Each row is a point on a tangle of strands that fork, close into loops and nearly touch. The rows are in no order.
Two points are linked if the straight distance between their rows is under 87.2. Some points are linked to none.
J235: [ 41 -49  14  30 -46  21   1  13  25 -32 -12  25 -34   3  27 -29  32  41
  15   1 -28]
J540: [-18  17  -6 -16 -20  11  15   2  26  45 -53 -26  -7   2  29   7 -50  27
 -38   7  44]
J269: [ 14  -4  18  29  30  31 -42  14 -42 -15 -31   2  -1 -46 -27   8  18 -38
 -30   9  20]
J910: [-17  43 -24 -14   1 -23  -9  39   4  -7  31  20  32  22  -4  -9   0  13
  34  -9 -22]
J85: [-25 -16  -8  -4 -16 -30 -11 -35 -20  -3  27 -16  16   5  12  53 -43   0
  -4  -7 -30]
J663: [ 17 -16  17  16  38   3 -17 -27 -11   2  74  12 -14 -28  -8  45 -13   3
  -3  -8 -20]
J311: [ 11 -29  16  22  49  40  23  59 -14  12 -35  12 -12 -23  23   3  10 -15
 -15 -26   9]
J134: [-37 -11  -5  27  41  10  -3  -5 -18 -14  14   8  10  24  23  41  -1 -11
 -42 -12  22]
J645: [ -7 -32  13  25 -32   3  26  16  19 -34  25  36 -60  40   4 -25  13   0
  -7 -14   4]
J733: [-12 -23   1  11 -24   2  43  23   5 -33 -30  -5 -30 -27  -6  61 -31  14
 -25 -14  20]
J78: [-18  -3 -17 -15  14  -6   0  -2 -58  28 -36   2  -9   5  45  27 -28 -18
 -13 -52  -9]
J91: [-15  -5   0 -11 -26 -25 -10 -24   7 -14  30 -22  31  24 -28  -2  -3 -20
  19 -37 -22]
J476: [ 25   3  26  12 -25  42  16  26  -3  21  34  -5  -1 -59 -21 -18 -28 -26
   3  12   1]
J543: [ 46  32  10  -4   9  26 -30 -33 -22  37  18  -8  18   5 -30  -2 -48 -32
  12  44 -10]
J679: [ -8  55 -57 -37  27 -21  -2  -8  11  16 -31 -25 -24  18  31  36 -25  21
  -9   6   7]
J999: [  3 -30  10   9  -8  41  17 -51 -25  47  -8 -14  -4 -27 -39 -49  57 -32
 -18  15  -8]
J250: [ -5  -1   6  27  26 -17 -34 -35  18   8  87   1  11   6   0  -3   4 -48
 -20  11  -9]
J803: [  9   5  -7 -14 -14  35 -43   3  16 -23  31 -31   9 -25 -25  -2   3 -44
   0   0   3]
J143: [  1 -26  33   3 -12  29  -9 -56 -10   5  -7 -20  14 -15 -33 -44  42 -18
 -27 -10  -8]
J340: [  7 -15 -19  -3  59  35 -31 -20   1  -1   2 -21  25  -4  15  55  17  29
 -34  -6 -14]
J290: [  1  26  12   2  -7   6 -24   3  -9   6  40  -2  34 -36  -2 -24   1   1
   2  24 -26]
J653: [ 32 -26 -26   5 -41  12  22  60 -21 -30  10  21 -16 -17  12   7  47  -6
  24  -3  -7]
J936: [-27 -19 -12  -2  23  26  15   1 -34  25   8 -19  16 -15  12  49 -19  18
 -14 -33 -22]
J360: [  5 -14   0 -25   6 -10 -36 -55  18 -31   3 -20  43  -6   1  14   1  26
  19 -14 -11]
J377: [  9 -22  43  24 -38  21  10  14  34 -24  -2  23 -23  -3  -5 -57  22  14
  -3  21 -21]
J445: [-12 -10  -5   9   3  10 -17 -38  -7  11  52 -13  20  17   6 -10  31 -15
 -18  14 -13]
J230: [ 50 -28  34   7   2  48 -47 -25   2 -21 -31 -14  -5 -23 -26 -19  13 -39
 -20  -5  24]
J303: [ 13 -19   8 -17  44 -17 -14 -19 -27  28  32  11   3  -5  -8  -3  21  49
  47  -1 -35]
J189: [-24 -11  30  18 -51   0  37  20  12 -28  -8  28 -34  32  15  -9 -30   2
 -27 -18  -6]
J809: [ 51 -17  -1  18  16 -18  -5  -6 -65 -11  29  26  10 -34  25  23  45   3
  13  -6 -14]
J644: [-16  -7 -19 -10   3 -52  -8 -29 -20  51  47   8  -4  41  22  14 -31  -3
  12   4 -17]
J661: [-10  12   1  14   9 -33  18  38  91  -7   6  22 -10  17   1  -6 -18 -13
  24   4  37]
J150: [ 41 -23  15  -3  18  58  15 -24 -35  35 -31  -6  -1 -16 -25 -56  60 -32
 -25 -17 -21]
J721: [  3  19  30  26   7 -20 -16 -13  15   1  71  -3   8 -12 -59 -10 -24 -50
   8 -28  -6]
J883: [ -5  -1  19  11  15 -23 -18 -68 -28   9 -14   2  19  15   9 -18  26  45
  -1  12 -13]
J264: [-14  40 -53 -22  23 -38 -23  24  32 -43  13 -14  -6  -2 -18  28  14 -23
  12  12  -2]
J643: [ 67   2  -2  10 -29  51 -23  35 -41  16 -25  -7 -25 -23 -34 -17  11 -23
 -14  40  21]
J857: [ 23 -50  -6   5 -30   4   1 -14   6 -51 -52  -9 -10  13 -12  27  30  12
  -6 -19  25]
J199: [-23  25  40  16 -10 -26   7  -7  -8 -28  17  33  27  12  -6 -53   8  -8
   9 -11 -29]
J982: [  7  26 -57 -52 -10 -20  -3  -8  26  20   7 -13  16  23  36   2  -6  14
  41  -4  -6]
J976: [ -3  12 -10  20  10 -34  15 -14  -2  16  34  14  -9  -9  15  27  -6  46
  15  27  47]
J761: [ -7  14  61  24   6  -4   6 -36   1 -18   7  15  27 -10 -23 -47  -3 -12
 -25  -9 -18]
J754: [-18  22  18   2 -13  -6 -17 -31 -43 -24  -8  17  38  36  12 -12  -5  36
 -40 -17 -35]
J991: [  6   5 -24   7 -48   2  13 -10   1 -10 -22  -4  37 -26  68   2  -2   0
  -2  24   7]
J504: [ 13   7  37  12 -19  48 -13 -42  18  20  12 -19   6   0 -55 -60  20 -29
 -45  17  11]
J829: [  6 -13  18   6 -12  -4 -18 -68  -5 -20  -3  -4  -2   8 -36 -35  44  27
  -3   5  -7]
J513: [-25   7  46   1 -22  -6  24  38  -6 -32  -2  41  -3  10  -9 -51   4 -16
   9 -22 -47]
J76: [ 38  10  15  19  27  -1 -13 -12 -48   7  42  31   8 -38  24 -16  19  -8
  31   1 -41]
J296: [ 49  38   7  15   9  43 -20 -17 -44  25  37   7 -17   7 -35  -3 -21 -24
 -18  25   4]
J851: [-55 -11  18  21  32  39  11 -17 -15  19  42 -16  33  -4   4  -5  -9 -30
 -36 -19 -25]
J207: [ -2 -12 -23 -34 -17 -32 -11 -48  12  21   9 -20  31  22  52   9 -36 -23
  39 -38 -21]
J565: [ 10   6  29  -1  61  16 -13  -8  45 -11   2   0  10 -12 -17  10  -9  26
  -1 -34  20]
J218: [ 22  -5  19 -17  38  21   6   4 -38   4  16  10  -3 -18  -9  -1  18  37
  48 -32 -13]
J835: [-13  -2 -19   0  33   1  18   2 -31  -8 -29  -6   2 -26  37  60 -30  -3
 -13 -24   3]
J496: [ -9 -23   7  -6  44  41  -3  45   6 -12 -63   4  -3 -35   9  -6   8 -23
  -3  -4   0]
J66: [ 16  -9 -37  -8  39   7 -12 -39   6 -44 -29 -27  24 -11  33  63  13  19
 -16 -13  -3]
J451: [ 58  12  31  -4 -14  29 -37 -47 -20  12  16 -17  12 -34 -31  -8 -24  -9
  12  19  -3]
J469: [-16  22 -19 -10 -10 -33  19  34  51  13  -8   7   3  24  23  -3 -31 -29
  33 -16  15]
J944: [-27  10  24  -6  27  -6 -28 -41  -4 -19  19  -2  47  46 -10 -14  10  14
 -30 -21 -36]
J720: [ 24 -26 -21   3 -65   2  31  14 -20  -9 -11   1 -24  14 -11   9  35  39
  -2  15  17]
J418: [ 27   9  14   8  26   8 -17 -13   0   9  81   3  -6 -25 -28  21 -32 -35
  11 -23   6]
J914: [-12 -19  -2  -1 -18 -33   9 -20  49  24 -19 -19  20  19   0 -21 -17  -8
  42  12  24]
J743: [ 51  29  23  -7 -31  39  11 -16 -23   2  -8  21 -29  28 -58 -30 -42 -45
  16  38  -7]
J812: [-10 -15 -18 -33 -19   7  -3  49  28   2 -13  -1 -23  40 -21 -38  14   2
  50  -3  -6]
J277: [  1  24  69  14  -1  -6  -5   4  12  12  10  22  14 -18 -39 -55 -20  23
   3   7 -10]
J463: [ -6 -51  18   5 -22  11  42  21  12  -2   3  17 -18 -14  30 -10  -1 -15
  32 -16   3]
J953: [  4  28  18  10  59   3 -40  -1  31  22  31   8  21  -7 -20  -5 -20   7
  -5  -2  10]
J77: [-30 -12  -5   2  34 -40 -36 -39  29  36   7 -17  24  40   5   9 -12  12
   9  13  11]
J295: [-53  21 -28   9  10 -40  -2  20  -2   3 -15  -5   1   1 -10  22 -35 -23
 -11  32  24]
J873: [ 13 -12  -4 -23  21 -12 -11  34  86 -30 -39 -20 -29 -11 -20 -27  -5 -41
  40   9 -26]
J225: [ 21 -32 -16 -24  16  38   5  18  23 -19 -38 -22 -17 -22 -13  27  23  11
  13 -16   7]
J498: [  7 -37  -2  19  48 -11  -6 -31 -36   3  38   7 -11  -3  14  59  20  16
 -12   6  -9]
J107: [-45   8   5  -3 -10 -25  34 -42 -49  42  10   6  19  15  -8 -16 -19  -5
 -33  -4 -50]
J968: [-20 -11  22 -17  44  16  30  33  28  26   6   9   5   5  -5  -9 -35   2
  21 -51   3]
J387: [-30  22  18   5  12 -12 -21  -7  26   0  51  -3  63  33 -31 -20  -9  26
 -30 -21 -43]
J544: [  9  12  31   1   7 -23   0  14  28  11  -4  14  25 -30 -20 -26 -14  42
  45   7 -18]
J7: [ 24  -8 -36 -33  28  31  25  33  17 -17 -56 -13 -36  12  19  16  30  26
  20 -21   1]
J126: [ 28  29 -22 -28  17   3 -22   6  44 -11 -15 -44  -1 -49 -51  -1  -5  -2
  26  28  -1]
J656: [ 17 -27  -2  18 -15 -12  66  18 -62  11 -12  34 -23   2  12 -16  39  -5
   2 -25   4]
J45: [-37  15 -17   5  35 -35 -11  13  -8   6 -16  -5  -7 -47 -24  36 -17   4
  14  49  12]
J611: [-12  20 -17   4 -38  11  18  -3  -6 -33  43  15   0  40 -14 -14  53   2
 -20  -9   3]
J396: [  4   5 -50 -18 -23  32  24  59  -5 -24  10   4 -10  -1  25  27  34  -1
  13  -9  11]
J893: [-23  25  -9  10  28  -7 -32  11  49  29  11 -24  66  -8   5  -8 -13  -8
   5  12 -25]
J528: [-21  17 -22 -28   3 -11 -13  17 -16 -14 -33   6 -25  42   1  14  -3  20
  -5  -4  32]
J342: [-19  19 -42 -28  10 -23   1  16  -2 -62 -18 -23 -13 -23   0  48   3 -44
  10   1  -1]
J614: [ 30   8  28  28   4   9 -34 -57 -25  -7  20   0 -16 -26 -27 -15  -1 -66
 -19  23   2]
J229: [-10  13 -22  -9 -15  -6 -13 -14 -16  33 -16  -6  35  -3  80  -4 -17   8
   6  30 -12]
J11: [ -1  -9  35 -11  50   1   2   8  68  -8 -11   4   8  -5 -11 -20 -24  -5
  34 -45   0]
J831: [-40  21  12   3  15  34  -5  36 -43 -18  -5   9  24   9  -7 -18  12 -15
 -36 -23 -18]
J961: [ -1   1  34  16  45 -37 -18 -26 -36  24  43  32 -13  -9 -33 -16  -2  -5
  -4  10 -28]
J675: [-21 -11   4  -7 -14 -15  46  38  48  21 -12 -14  -1 -42 -14  10 -42   4
  39   7  -2]
J751: [ -8 -22  30  13  -2  -2   9   0 -43  -1 -17  -6 -17 -45 -41  -7  15 -18
  13  16   2]
J251: [ 32 -19  -3 -18  20  52 -21  24  21 -15 -34 -34 -42 -50 -30  22   3 -24
  10   6  10]
J974: [ 13  21  30  18  24 -21  -5  -7  -4 -23  66  42   0   0  -8 -15   3  -5
  18 -21  12]
J436: [ 29  -3 -10   4 -44 -24  10 -11 -38 -32   8  14  -6   9  -7  21  30  46
  -6  -3  14]
J305: [ 25 -39  -5  -8 -23  28  36  18  44   6  -7   8  -8 -17  54   7  12  15
  42 -12  11]
J988: [  3  65 -20 -10  47 -49  46   4  39  -2 -43 -34 -20  -5   1  22 -49   2
   4  -6   4]
J112: [ 20   3  27  30 -22  27  38  16 -13  -5  22  10  11 -22 -15  -5  13  50
 -13 -11 -10]
J594: [ 12 -11   4 -14  -2  22 -19  43  45 -12   5  13 -31  19  -2 -46  30   0
  33  11  17]
J879: [-12  10  -2  -2  18 -21 -25 -13  15  21   6   2  59  -8  44  -8 -13  18
  15  37 -31]
J570: [ 11  -2   9 -18 -15  -4 -38 -18   0 -52  48   6  17  10 -22 -14  23 -24
  27 -31 -21]
J144: [ -2  26 -56 -27  33 -41   9   1  39  22  15 -24  18  11  14  24 -10  -8
  47  -8 -24]
J339: [-37  12  -1   6 -29   6  44 -25 -38  12   5  -2   8  -2 -20 -25  23   0
 -28   7 -27]
J378: [  5 -26  -5 -20 -14  17  -4  21  63  -7  25 -24   8  -3 -14 -27   4 -27
  49 -22   0]
J739: [  1  -1  20  15  54  14  -1 -10 -44  11  32  27  -5   1  10  -1  28 -18
  -9 -33  -8]
J440: [-11  27 -21 -27  -2 -34 -16 -15  -6 -30 -20   7  29  12  34  25 -34   1
  16 -15 -22]
J534: [ 16  11 -11   9 -50 -17  19 -42 -44  -7 -12  10 -14  42  17  -3  27   3
 -47 -31   5]
J92: [-49  17  10   9 -21 -52   5 -31 -10  43  20  -5  27  48  -6  -9 -47 -20
 -36 -20 -41]
J138: [ 13 -29 -29   1 -28  15   7  46 -38 -10 -71 -17  15   6  -9  16  31  25
 -43   3  -2]
J573: [  4  -9 -13   6 -20  -6  26 -28 -73  13  -6   8  25   8  41   1  23  18
 -12 -13 -41]
J164: [-25  49 -39 -20  14 -19  -7  23  -7  49 -33 -17 -21  11  27  13 -58  -4
 -22   5  14]
J383: [ 13 -14 -24 -16  18 -16  11  32  76 -43 -44 -12 -55  -5   1 -12   0   3
  32  32 -21]
J25: [-18  -3  12  -1   0  23   7  26 -54 -23 -28   9  -4  27 -30 -10  32  11
 -28 -32 -26]
J475: [-37  16  -5  12  29 -25   4  16  22  33  40  -8  14  29 -37  11 -21  -1
   1 -17   8]
J784: [ 31 -48   9   6   3  19 -35 -30  11 -33 -29 -30  -1  -9 -17   7  43  -8
  -7  -1  31]
J651: [-10  14  22  -2  -1 -17  -8 -21 -16 -45 -11  22  54   3  33   8 -32  35
 -10 -21 -30]
J669: [-18  36   4  16 -15  12 -20  15 -10   8  51 -12  19 -26 -39 -21  -3 -16
 -41  43 -13]
J252: [-28 -14  -3   8 -47  22  28  24   1   7 -11 -14   7  -6   5  -9   0  -1
 -13  30   9]
J315: [ 19  -9  14 -15  17  -9  -4  47  43 -31 -49  18 -44 -13  -3 -30 -11  26
  38  17 -20]
J765: [ -5   9   4  -8  40 -25  -3 -17 -54  30 -30  19 -11  11  48  23 -52  27
   1 -33 -11]
J847: [ 18 -30  38  22  19  16  -3   8 -16   5 -53   9 -19  -7 -25 -28  33  23
 -10   3  23]
J842: [ 22 -27   5 -16  -6   6  16  22 -32  -7  14  24 -36   5 -25  -4  32  15
  45 -30   8]
J625: [-14  -5 -13  -6 -23 -29  46  36  59  29 -21  -6 -17  -1  21   8 -64 -18
  21  -7   3]
J772: [-53   4  21   6  17  16   8  13 -12   9  15  -1  33  24 -23 -40  -6 -27
 -21 -27 -33]
J180: [  1 -12  39  24  44  22  23  17 -41   2  -6  29  -2 -31  15   0   4  -7
   2 -29 -15]
J64: [-34  10 -19   5  35 -20 -20 -17  23 -20  30  17   1  27  31  35 -19 -15
 -11 -20  23]
J381: [-44  -1  20  14 -12  -6  31   5  24  42 -12  -2  -7  47   8 -34 -28   2
 -19   0  37]
J607: [ 36 -35 -35   5 -56  -2  43  30 -41 -10 -40 -19  -4   6 -11  27  16  16
 -27  -3  16]
J581: [ 14   9   3 -14  -4  13 -67 -22 -18 -27  47  -8   6  -6 -32  11   5 -33
   0  10 -24]
J350: [-33  54 -30  -5   3 -59  -3  36  21  27 -44  -6  -6  25 -14  15 -46 -15
  -7   0  10]
J849: [-11 -17  23  30 -17  -3  42  36  -8  -8  -2  16 -33 -22 -13  20 -13   9
  -4   2  29]
J427: [-18  30 -14  -2  73 -11 -30   9  38  12  35   5  21  11   3  29  -6  19
 -18  14   1]
J129: [-25 -35  17  -7  26 -38 -32 -46  -3   8  33  -8   6  37 -10  15  27 -20
 -47  44 -47]
J259: [  7 -36   3  14 -56  31  14 -19   7 -43   6 -26  18 -12  16  -4  42 -35
 -24  -2   9]
J762: [  3 -21 -17 -18 -22 -11  16  19  83  26  -5 -27  10  20  -6 -22  -2 -15
  55   0   0]
J184: [-13   7 -24 -23 -14  11  13  45 -21   0 -42   5   4 -21  12  -5  19  21
  32  17 -13]
J351: [  7  34 -28 -22 -13   2  29  -2  52  45 -14 -28 -14   8  26   8 -45  46
  -2   5  46]
J766: [  4  19  -6 -18 -16  11 -14  26  15  18 -71 -10 -35 -16  46   7 -40  18
 -59 -16  34]
J135: [-18 -23  26  -9  10 -25 -27 -35 -27  12  10   2  16  53  38  27  11   9
 -62  32 -56]
J823: [ -7   0  15   8  34 -32  -5 -18 -29  32  45  23  -8  17  -7  -2  11  41
   1  23 -41]
J951: [-52  10  14  27   6 -26  36   1  15  35  29   1  -7  20 -18  -4 -21 -10
 -14  -3  37]
J178: [-14  -8  21   5  46 -16 -44 -41 -13  32 -22   0  25  -5 -18 -16  -1  36
   8  29  -2]
J804: [-33  10  26  34  19 -11  32  13 -18  16  19  24 -18 -12 -29  -6 -16   6
 -19   7  15]
J595: [-12   4 -11  -6 -24 -40 -16 -39  16  21   4 -17  28  32  13   3  -9   0
  19   9  22]
J70: [ 28 -10   0  29  39  -6 -32 -25 -27 -10  19  22   3 -17  18  28  36  20
   9   5   7]
J369: [ -1 -11  43  22 -13 -33 -10 -43   8 -24 -17   6  -7   5 -23 -38  18  20
  -3  20  30]
J955: [-19   0  18 -13 -18   3   6  41 -12 -16 -28  20   5   4  13 -30  -1   3
  26   2 -17]
J862: [ -2   1 -45 -18 -29  19  22  13 -35  36 -15 -23   2   1  19  27  17  45
  -4   9  21]
J820: [ 10   0 -19 -10 -67   3  29   6 -36  24 -25 -15  16 -15  22   4  -4  51
   2  -1 -12]
J520: [ 25 -32  50  23   9  24   9  -1   4  23 -32  22 -47  -3 -32 -58  33  -6
   9   7   8]
J8: [-11   2 -19  13 -23 -19  38 -16 -13  39  46   2 -13   6  30  24 -22   6
   3   7  39]
J548: [  2  -9 -24   9 -40  21  37 -21 -32 -20   6   3  -9  47 -16   7  53  -4
 -48 -27   8]
J787: [ 22  -1  18   9  42  20 -40   2 -16  -6 -20   7   3   7 -15 -19  42  25
 -11  14  25]
J538: [  0 -15  15  -2 -33 -15  59  -8 -32   7   9  20 -15   0  19 -10  -2  -1
  28 -25   5]
J480: [ -7  18 -27 -31 -35   3  -5  16 -20  -1 -42 -13  23 -20  13  14 -13  49
  11  27 -23]
J846: [  2  18 -23 -32 -20  -3  28  49  59 -45 -37   9 -21  -1  62  -6 -33 -14
  20   0 -33]
J868: [  7  50 -39  -9  19 -13 -19  23  62 -14   7 -27  14 -11 -33   4   5 -11
  14  29  10]
J647: [ 29  -8   2   6  15  15 -23 -36 -20  18  60  19  16  -9  33 -23  44 -23
   2  17 -42]
J615: [ -5  -6 -28   2  17   2  30  21 -15  -8 -34 -22 -17 -42 -10  66 -11  16
  -2  -2  25]
J372: [-22  -1  35  13   4 -32   1   2  60 -30 -31   0   3   1  -1   5 -38   2
  -4   1  18]
J837: [ 13   1 -24 -32 -17   8  -1  10  -4  14  31   2  22 -10  14 -20  35  29
  56  -4 -15]
J470: [-27   1  10  17 -41  -3  32  11 -11 -30  46   5 -15  -4 -14  -4  -2 -29
  -1 -12   6]
J789: [ 11  -8  -2   3 -21 -15  -1 -14  12 -59 -60  15  -6  -2  56  40 -17 -18
 -15 -20  16]
J719: [ -5  35 -55 -35  15 -17  -8  10 -36  16 -49 -19 -28  -1  11  38  -8  36
  -6  28   2]
J865: [-23 -15   1   7   2  -6  13 -38 -34  26  13 -16  14  -1  44  37 -39  -3
 -38 -20 -30]
J101: [ 19 -16 -28 -32  -7  17  42  19  34  12 -40 -10 -32   3  38  15  -4  20
  32  -3   8]
J331: [ -8  25 -13 -10 -23 -13   1  19  27   5 -15 -19  40 -23 -14  -3 -15  33
  38  20 -20]
J866: [ 47 -12  53  18   9  31  -7   6  10   8  -8  21 -22 -18 -11 -55  -4 -19
  17  -2  12]
J598: [ 28  41   5  -6 -32  30  -9 -16 -37  24  12   0 -18   8 -63 -25 -15 -48
 -20  46  -8]
J384: [-28  34 -25  -5  51 -20   2  21  37   4  20  -1  16  29   0  32 -34   7
  -4 -28   8]
J681: [  4 -39 -19   7 -38  44   5 -14  -8   6  39 -36  12 -29 -13  -4  52 -36
  -9   8  10]
J163: [  2  14   2  13   6 -40 -21  12  46  -1  29  13  38 -22  12 -20 -17 -48
  55 -21   1]
J850: [-20   9 -39 -20   3  -6  15  17  50   4 -13 -24 -27   7 -21  19  -7  15
   5  16  36]
J992: [-32  -2  20  16   7 -31  16  23   4  13 -16  -8  16 -53 -28   6 -38   5
  30  26   6]
J68: [-36   3 -24 -16 -53   2  39  57   8  35 -11  -6 -16  -4   9   2 -23   5
  12  22  13]
J133: [-32 -12  17  33  -3  24  28 -33 -24 -13  28  -1  18  -7  -4  14   9 -39
 -52 -29 -11]
J703: [ 45  -3   6 -31   2  26 -18  26  26  -3 -37 -29 -31 -60 -53  -4 -24  -4
  30  28  -3]
J858: [-19  24  18   9 -44 -13  -2  13  18 -40  49  13   6  16 -38 -26  16 -17
 -32  -7  -4]
J266: [  6  24  26  -9  60  13 -56   0 -23  33 -15   8  10 -11 -28 -32   6  35
   0  15  -2]
J736: [-11 -19   9 -19  28 -44 -11 -26 -33  42  42  19 -20  53  24  15  12   8
  -5  22 -42]
J575: [-37  -9  25  25 -34  -8  38   5   2 -32  12  13  -3   9   8  16 -35 -28
 -29 -28  14]
J649: [  4 -19  -6  28  33  -5   6 -18 -60   0  38  28  -8  36  26  28  25  12
 -24 -32 -22]
J422: [-27 -38   8   0  16 -39 -32 -69  -9  31  10 -19  12  47  18  -5   2 -11
  -7  33 -20]
J374: [ -1   9 -24 -13  14 -55  -7 -27   9  49  17  -8  -8  -2  47  33 -49  -3
  15  15   4]
J438: [ -9   7  19  25 -21 -18   5  24  65   3  29  28   8  31   8 -40  -2 -17
   1  20  34]
J753: [-30   0 -28 -44  -5  -2  -5  43  -1  23 -42  -6 -19  14  -6 -21  15  14
  54  25  13]
J529: [ 31 -34 -11   3 -11  49   9  16  21  -2  -6 -11   5 -34  13   9  29  11
  25 -14  14]
J576: [ 48 -11 -40  -4  18   8  13 -14  -4 -28 -46 -19   0   4  33  48  26  31
   1 -17  26]
J704: [ 31   8  15  25  52  46 -19  10  -8  35   9   7  12 -42  30 -22  -6 -15
   4  -4   8]
J844: [ 17  19  -6 -13 -35  -9  22  -6   6   4 -29   4 -28 -22  50  30 -54   9
 -14 -34  40]
J36: [ 34 -10  -2   6  -4  44 -25  51  10 -23  -7  22 -37  -3  -8 -24  29 -10
   3  17  13]
J547: [-17  28 -41 -44  -4 -18  -4  19 -14 -45 -43   4 -12  -5  21  34 -22 -14
  21  -9 -22]
J633: [ 12 -42  22  22 -35   5  14  21  -4 -62   1  10 -35   8 -18  22  17 -27
 -21 -29  -2]
J541: [ -1  13  28  17  15  -7 -11 -40  23  28  64  -5   8  -3 -47 -36   0 -51
 -22   1   0]
J646: [ 19   0   2   5 -19  -7   2  -5   7 -13 -66   0 -27   5  54  25 -30  17
 -42 -13  40]
J209: [ -7 -14  -4   0 -15  15  -3  26 -40 -32 -63   5   3  42 -10   7  24  34
 -37 -15   7]
J863: [-15  -3 -19  11  32  22 -16 -16 -34  -8 -28  -6  31  18  30  31  13  12
 -49  -5  -2]
J223: [-25  27 -11 -13 -42 -27 -10  -9 -34  17   2  -3  -7  29   1   7 -36   2
 -39 -10   9]
J686: [ 42   2   8   9  -1  28 -27 -14 -27   2  30 -14  25 -54 -18  16  -6  10
  -5  13 -16]
J151: [ 10  38 -34 -13  12 -17  39   3  36  -2  -3 -10 -24   5  13  33 -24  38
  16   0  47]
J344: [ -4  16 -23 -11 -50 -31 -13 -32  29 -25 -10 -12   6  24  22  17 -31   1
  -9  -6  36]
J75: [ 13 -13  13  25   3   8  -1  14 -18 -36   2  19  -5  -3  -3   6  36 -16
 -12 -25  23]
J402: [ 12  32 -17 -19 -26 -30  18 -22  44 -28 -27 -11 -30 -11  42  33 -47  -8
 -13  -2  39]
J636: [-29  -5 -27  -1  25  18 -40  -5   1  -5   4 -26  15 -25   6  20  15  -4
  -2  35  -6]
J202: [ 79  14   9  -3 -43  30 -29   0 -28  -1   5  16 -18 -21 -19 -28  22 -13
  14  20  13]
J714: [  4 -11  -4  29 -38  12  -8 -29  -9 -19   7  -7  45 -29  30  -7  39  -5
 -10  27   5]
J965: [ 19  -1 -16   9 -31 -29   7 -48 -55 -37  29  13   0  38  12  23  25  21
 -21 -22  -5]
J334: [ 67  32  43  13 -17  46  12 -24 -18  28  -2  36 -13   3 -19 -49 -21 -29
   1  36   6]
J348: [-29  12 -37   4 -19   8  35  34   3  52  32  -6   0  -2  23  16 -24  10
  13  22  31]
J74: [  0 -19  -9 -20 -25   6   0   2   2 -58 -36  -9  -3   9  16  34   1  -1
 -19 -21   3]
J279: [ 14  46   7  18   2  36 -40 -14 -22  28  60  -1  10  -8 -36  -4 -20 -19
 -54  39 -15]
J118: [-12 -12  36  24 -21 -13  35  -4  45  -4  35  31 -23  34   4 -40   8 -13
  -3 -16  23]
J413: [-23  -4   7 -21  -1  20  22  22  23  26 -23   2 -14  40  13 -26  -2  42
   3  -5  33]
J148: [ -1 -12  -6   4  16 -16  -6   9 -45 -31  -1  25 -26  11  -6  19  25   6
  26 -25  16]
J922: [ 13  -7  46   9 -22  41  -4  -9  46   5   7   2 -10  10 -33 -70  21  -3
 -20  13   2]
J526: [ 78  21  40   9 -14  47 -21   3   4  -9  -9  24 -15  -7   9 -33 -13 -15
  12  17  20]
J559: [-39  -3 -19 -25 -22 -46 -11 -20   6   7  23 -37  29  17 -23  38 -48 -17
  10 -33 -29]
J265: [-33 -20  27  -3  40  17 -11  15  22 -14 -58  -6 -11   3  -5  -9 -10 -21
   2  -1  16]
J286: [ 26 -40   4  30 -45  -8  51  23 -20   1 -18  30 -40  -1   5 -15  32  18
   9  15   0]
J792: [-34  27 -33 -28   9 -47 -13   9  27  -6 -52 -11 -16  47  -7  20 -30  -2
  -8 -13  34]
J612: [-15 -12  30 -12  48  11  23  13  13  22 -17  11 -11  22  -2 -13 -10  37
  27 -24  27]
J124: [ 15  -5  -5  11   3  45 -21  46 -39   9 -49 -10   0 -38 -28 -10  32 -20
 -20  29  10]
J160: [ 10   3 -59 -41  -2  23   6   1   0  18  10 -21   5  10  22   7  31  42
  34   9   3]
J439: [ 13 -11  -5 -27  23  27   5  35  74 -18  -6 -23 -17 -29  -9 -14  -2 -29
  34  -9   2]
J95: [-16   6  -6   7 -57  30  38   8 -11  16  17  -9  -1 -12 -30 -31  35   9
 -27  29 -15]
J275: [  9  41   1  19  48  -3 -56  32  63  31  17  -9  45   4 -25 -16  -6 -21
  10 -11 -15]
J201: [-14 -20 -29 -12  34 -57 -10 -18  19  20  20  -3   5  -9  20  29 -13 -16
  49  15 -10]
J288: [ 26  -5 -15 -16 -49   5  11  17  -1 -26  12  20   7 -12  29 -29  46   2
  42  14   0]
J537: [-16 -20 -22 -10  -4  42 -24 -15   2  -8  52 -42  13  -5 -16   8  34 -30
 -11 -13   7]
J128: [ 19 -27  -9  11  -3  20 -22  46  10 -61 -31  17 -25  -6   1   8  41 -14
 -12   3  13]
J244: [-22  13 -28 -24  13 -21 -17  -7 -40  29 -19  -4 -16  33  -1  24 -19  45
   1  14  -4]
J206: [-13  -8  16   7 -14 -40 -23  -5   2 -22 -23  16 -14   2 -15 -13  15   0
  16  48  40]
J140: [ 18   5   7  24   4 -21 -10  -4  14 -23  14  30 -23 -13   0  11  22  23
  20  30  56]
J322: [-11 -19  -2  18  15  12 -18 -37 -42  10  -3 -10  33  17  18  13  28  13
 -59  17 -48]

A piece is two or more points that can be reached from each other along the links. Count, over all rows, the pieces, the separate loops (a circle has one, a figure eight two, a Y none), the forks (points with three links) and the tips (points with one).
pieces | 4
loops | 8
forks | 23
tips | 15

A tip is a point with one link. Name the tips that can be reached along the links from each point below, in the order of the rows.
J480 | J396, J961, J633
J339 | J235, J269, J150, J92
J679 | J387, J133

Name the points in between on the shortest way along the links from the first point to the second, in order.
J675, J529 | J625 J469 J661 J438 J118 J645 J189 J575 J470 J858 J611 J548 J534 J965 J436 J720 J286 J656 J538 J463 J305
J863, J259 | J134 J64 J384 J427 J953 J275 J893 J879 J229 J991 J714
J961, J812 | J823 J303 J218 J842 J148 J75 J128 J36 J594
J999, J643 | J143 J829 J883 J178 J266 J787 J847 J520 J866 J526 J202
J440, J101 | J547 J342 J264 J868 J126 J703 J251 J225 J7
J288, J842 | J837 J160 J982 J144 J201 J374 J644 J736 J823 J303 J218
